Points, in no order, along strands that fork and pass close to each other.
(in the rows, 128 means zero)
Two points are linked if the straight distance between their rows is under 62.5.
veni: [145 136 121 166 190  62 105 191 126 144 110 108 183 140 150 137 101  72
 168 105]
nir: [113 116 129 173 140  74  62 161 123 161 141 103  56 166 129 119  85 144
 130  93]
gedad: [121 130 101 163 170  91  84 183 118 160  84 119 150 157 119 178  72 126
 166 123]
Geneg: [ 93 108 103 123 110 116 104 122 146 178 154 108  94 159  96 135  69 144
 115 129]
tar: [123 169 148 121  74 157 152  77 124  90 129 164 102 108 142 104 188 193
 134 105]
retud: [121 119 123 121 119 122 120 128 135 140 150 108 125 155 116 130  96 122
 120 130]
ganem: [155 121 150 114 129 133 153 135 112 100 125 120 160 128 144 107 191 124
 134 109]
dizan: [121 116 130 150 133  90  81 149 125 149 161  99  76 166 123 112 103 132
 117 104]
fezon: [133 119 146 124  87 109 116  92 158 127 199 119  64 121 142  95 115 145
  99  96]
volu: [119 131 106 146 165  91  94 180 125 167 102 114 152 155 116 170  65 112
 158 129]
tizu: [125 120 126 138 134  98 100 142 131 151 155 102 100 163 120 120  94 126
 120 112]
boke: [ 88 108  91 104 135 122 125 137 159 184 137 114 119 120  82 147  45 117
 113 150]
ran: [ 87 104  90 119 114 158 107 105 131 168 133 128  90 156  72 157  84 151
 107 160]
Zukod: [ 95 138 107 105 115 210 153  85 123 111 107 176 118  91  95 165 126 153
  88 172]
nuti: [148 100 157 146 122 143 116 133  81 105 120 115  99 157 140  97 238 154
 122 115]
Zavol: [119 117 131 119  78 114 121  80 175 140 196 124  69 122 130 100  92 153
  98 103]
tetip: [133 126 145 189 171  71  56 175 115 151 135  95  57 135 151 100  99 119
 128  98]
tino: [154 100 152 154 143 130 105 150  82 117 117 104  99 160 138  94 221 137
 126 116]
dur: [116 132 120  96 104 157 150  91 161 133 147 136 131 108 111 139  84 134
 109 145]
Nogam: [166 117 166 123 143 123 146 145 114  96 127 112 143 116 153  86 206 119
 126 106]
fula: [149 121 117 102 138 143 181 130 122 102  91 146 222 112 139 135 175  94
 144 149]
Relu: [126 129 115  92 127 147 169 121 147 123 124 137 188 103 130 143 103  84
 126 154]
fim: [101 111  97 108 131 158 117 118 125 157 125 132 116 151  82 161  88 130
 115 167]
bivi: [110 123 117 108  85 128 131  90 173 149 182 121  89 125 116 114  79 145
  98 117]
kek: [134 116 114 120 142 151 136 136 102 129 109 126 170 165 113 149 152 118
 146 154]
rire: [ 90 110  94 119 121 110 114 132 156 186 146 108 101 147  94 137  50 134
 119 128]
lakef: [106 201 132 118  71 163 167  67 148 101 131 175  99  84 137 121 138 190
 138 129]
Zame: [103 110  95 102 137 181 130 115 120 138 116 146 131 126  82 168 105 120
 107 181]
maz: [157 110 156 166 159 114  96 163  88 120 123  97  98 152 145  95 195 121
 128 112]
Pup: [161 124 169 123 137 108 135 139 131 110 166 106 111 106 162  84 153 107
 116  99]
dut: [116 135 120 175 159  70  65 181 131 163 109 107 104 155 124 145  56 142
 147  91]
lavap: [100 104  89  98 161 139 132 145 152 163 120 138 158 100  90 167  64  78
 112 175]
bemu: [119 122 128 127  90 183 138  84  95 107 112 143 118 163 112 138 186 179
 124 142]
nipam: [144 105 156 142 105 150 117 114  87 101 128 123  88 157 136  99 225 161
 120 110]
sakig: [123 152 131  93  99 163 164  87 156 110 139 146 144  93 122 134 101 136
 115 142]
vofa: [146 113 164 185 167  92  75 162 100 134 135  90  52 135 160  87 153 110
 115 118]
Megon: [151 147 150  99 105 135 163 113 141 103 142 134 151 109 146 110 140 127
 125 111]
ton: [143 141 146 105 104 132 150 106 147 110 155 124 136 115 140 109 123 128
 119 111]
mitu: [142 173 147  93  96 146 176 101 152  94 138 146 155  85 149 111 129 138
 137 116]
Dab: [158 113 174 133 115 125 122 121 114 102 154 116  82 122 154  83 190 137
 110 103]
zamep: [138 136 146 107 102 129 137 105 153 118 172 121 113 125 135 108 113 134
 111 112]
vive: [132 106  89 120 164 117 149 151 125 138  97 146 214 121 123 170 118  47
 153 179]
nofe: [136 120 120 137 146 132 114 154  89 131 109 117 153 182 112 142 160 120
 151 135]
sen: [160 120 149 140 172  79 129 171 126 120 140  99 172 126 163 100 146  68
 134 108]
tizan: [151 116 164 134 127  93 112 130 149 126 188  96  69 116 158  79 116 112
 103 100]
gek: [152 141 177 128  92 132 140 101 121  84 140 145  74  85 159  72 213 167
 130  97]
vul: [124 129 138 128  80 176 145  80  99  96 117 147 111 151 124 125 193 180
 125 125]
Mak: [131 128 119 109 151  91 136 152 152 145 139 108 184 127 132 137  73  69
 134 134]
bapar: [128 119 102 100 138 174 180 118 121 106  82 174 204  93 116 165 153  89
 124 181]
vez: [137 125 114 151 164 111  99 173  91 139 103 113 156 181 121 152 143 118
 162 127]
sise: [130 117 132 118 105 124 122 106 139 135 171 114 100 148 121 115 110 138
 108 116]
nafa: [119 149 138 130  72 174 148  65 122  95 131 158  98 131 135 125 177 191
 126 123]
Dubut: [ 96 158 111 115  98 206 161  70 129 102 111 178 109  96 104 162 133 176
  99 170]
rolen: [ 87 106  88 100 152 136 126 142 155 181 125 127 128 105  75 161  46 103
 108 166]
Kuret: [157 116 177 129 103 135 130 113 111  90 136 127  76 102 162  78 221 158
 117 102]
gezom: [157 120 129 106 131 128 180 135 127  95  91 140 226 107 146 121 197 105
 147 132]
pud: [170 118 164 152 187  84 122 173 122 122 134  88 139 112 165  81 168  73
 131 112]
Nub: [132 182 160 124  79 142 158  96 128  79 125 163 104  86 153  81 201 186
 144  94]
sema: [174 113 173 142 176  94 133 168 121 112 133  95 137 101 175  78 190  81
 120 110]
vifo: [103 121 102 105 134 201 144  96 121 123 111 168 133 110  83 170 115 128
  94 181]
mef: [161 118 141 113 142 125 163 143 118 103 115 125 199 122 147 115 188 107
 138 119]
Peli: [158 119 169 135 145  92 117 145 138 123 171  95  89 110 159  80 131  99
 104 105]
boreg: [ 86 102  92 127 109 142  91 116 123 174 131 126  75 169  79 161  82 157
 126 152]
nog: [107 127 109 157 161  69  84 185 146 182 106 108 122 142 117 152  38 140
 154  95]
lugig: [136 115 103 106 139 163 177 122 117 109  85 160 212 106 123 152 162  95
 138 173]
sali: [141 111 155 131 104  96 111 110 149 132 197 110  59 123 149  87 117 133
  97  97]
torot: [108 191 125 105 101 176 187  92 138  95  94 182 151  64 128 140 143 163
 137 156]
Rotol: [104 114 111 173 132  77  57 166 126 175 130 110  65 164 116 134  70 162
 134  94]
Taz: [140 115 154 184 159  83  67 162 108 144 146  90  50 141 158  88 129 114
 119 111]
luv: [112 120 125 125  76 171 129  75 121 121 144 141  89 158 118 136 144 168
 115 135]
sebe: [142 136 122 161 182  80  99 183 113 143 111 108 162 153 136 145 113  94
 163 108]
geka: [110 154 120 117  92 199 164  76 114  99 104 168 127 106 116 151 155 180
 118 160]
Virak: [122 159 127 100 110 178 186 100 132  91  87 170 176  84 129 141 150 144
 135 153]
Levu: [107 112  94 100 147 169 137 125 120 140 112 143 153 122  88 171  98 101
 115 178]
dupi: [121 132 116  90 127 170 170 111 141 115 115 152 173  92 120 153 109 103
 113 165]
Vigog: [175 113 179 127 153 112 141 155 118 102 128 107 140 100 165  76 209 109
 122 105]
vatif: [141 130 111 156 183  64 117 185 134 144 114 111 201 137 148 139 104  53
 170 117]
Fefi: [109 179 130 121  67 162 152  61 151 106 140 170  92  96 131 124 131 189
 123 129]
tabef: [130 108 140 139  93 154 109  96  91 109 140 129  85 177 128 117 198 163
 119 115]
pifep: [161 125 142 122 158  85 141 163 140 125 145 106 191 127 158 113 128  64
 138 112]
moli: [151 126 127 119 156  91 158 155 137 125 130 115 205 126 153 125 133  60
 147 125]
Kome: [124 160 138 117  87 176 171  88 114  89 101 160 141 113 129 123 187 183
 137 130]
Rizuf: [ 97 114 100 159 130  86  73 166 132 186 115 111  80 164 101 160  58 167
 145 111]
mutel: [126 117 119 108 134 151 143 122 118 125 122 123 160 147 113 144 125 118
 129 154]
Vumes: [136 124 114 134 171  76 128 167 144 146 127 110 193 133 138 139  85  61
 148 127]
Gov: [149 116 113 112 150 108 163 149 138 123 119 130 223 122 146 142 126  55
 151 146]
bidu: [113 127 120 100  89 145 139  84 164 141 162 127 107 118 114 127  81 141
 100 133]
seka: [128 121 119  99 142 119 152 139 148 133 137 124 182 126 128 139  94  76
 128 148]
kofin: [101 157 118 127  62 177 145  43 152 117 144 170  79 116 129 137 135 192
 112 138]
vuv: [146 167 169 121  92 128 152 104 132  83 132 155  95  79 158  73 202 175
 140  92]
nim: [116 168 129 118  93 183 178  90 112  87  80 169 155 103 129 132 189 191
 141 143]
fifim: [144 132 116 168 179  91  91 187  99 146  98 113 160 166 128 152 131 111
 170 112]
loto: [156 113 162 172 162 102  92 165  94 125 133  92  83 138 155  84 181 107
 122 117]
sir: [135 137 114 182 178  82  66 187 117 155  69 121 147 150 137 172  70 138
 172  97]
disam: [ 94 112  98 140 125 123  86 145 118 174 116 115  96 175  87 167  82 153
 137 145]
visi: [102 126 117 125  68 178 134  55 136 125 143 153  83 142 113 143 130 181
 105 146]
Rufe: [132 174 138  94  94 153 174  91 156  97 135 154 152  82 134 123 116 145
 127 133]
Mupad: [ 98 115  99 151 123 107  70 156 120 177 113 114  83 171  93 161  69 165
 146 128]
Piveg: [114 125 106 132 162  85 107 170 144 163 118 105 156 147 113 153  60  97
 150 132]
Vef: [118 127 104  92 138 184 170 111 128 106  97 177 178  80 110 167 125 100
 111 177]
sok: [139 137 132 190 176  73  58 189 121 149 105 109 104 142 143 131  77 130
 152  82]
kon: [109 198 131 113  85 173 179  81 140  95 112 170 134  81 129 129 148 178
 134 139]
fuvip: [117 124 109 110 153  91 129 155 157 159 136 108 160 131 117 137  57  84
 134 138]
regu: [122 122 125 109 129 134 136 124 135 138 143 114 144 145 116 137 107 116
 123 134]
fut: [118 111 129 138  84 152 108  79 109 121 154 135  76 175 127 127 168 165
 117 120]
vuvof: [127 122 138 179 160  67  63 171 129 158 139 101  65 143 140 106  84 128
 127  89]
doz: [102 106  91  93 158 159 138 135 139 144 115 151 161  98  89 173  87  79
 109 182]
dud: [160 123 164 123 118 123 132 120 124 103 161 117  98 116 158  84 169 131
 115 101]
Rodap: [121 149 129 107  94 182 162  83 121 100 114 154 137 118 122 136 158 169
 122 142]
bisim: [140 139 126 193 182  71  65 191 114 144  85 117 134 149 147 152  82 126
 165  88]
Lisif: [138 111 100 118 158 107 155 149 128 133 105 133 224 125 134 155 128  51
 156 164]

Follow the links from the first point to the second, and from the first to the third. Name the last point that the two ways share.
ton, kek, vuvof => retud
doz, Zukod, Rotol => Zame
vofa, Mupad, mutel => nir
vatif, dut, dupi => Mak
rolen, disam, geka => Zame
Piveg, fifim, dupi => Mak

A fork is a point with three links, a tip a point with one. Leave the first point through the second and follow the links. Name the first fork or tip that comes.
regu, mutel => Mak
fifim, vez => retud
loto, vofa => nir
Fefi, lakef => Virak
pifep, moli => vive
Geneg, rire => Zame
doz, lavap => Geneg

Name the points in between on the shortest way along the links from the first point to the second, in order.
tetip, tizu => vuvof > nir > dizan
bivi, dud => Zavol > fezon > sali > tizan > Peli > Pup
dizan, zamep => tizu > retud > sise
seka, vez => Mak > Vumes > vatif > veni > sebe > fifim
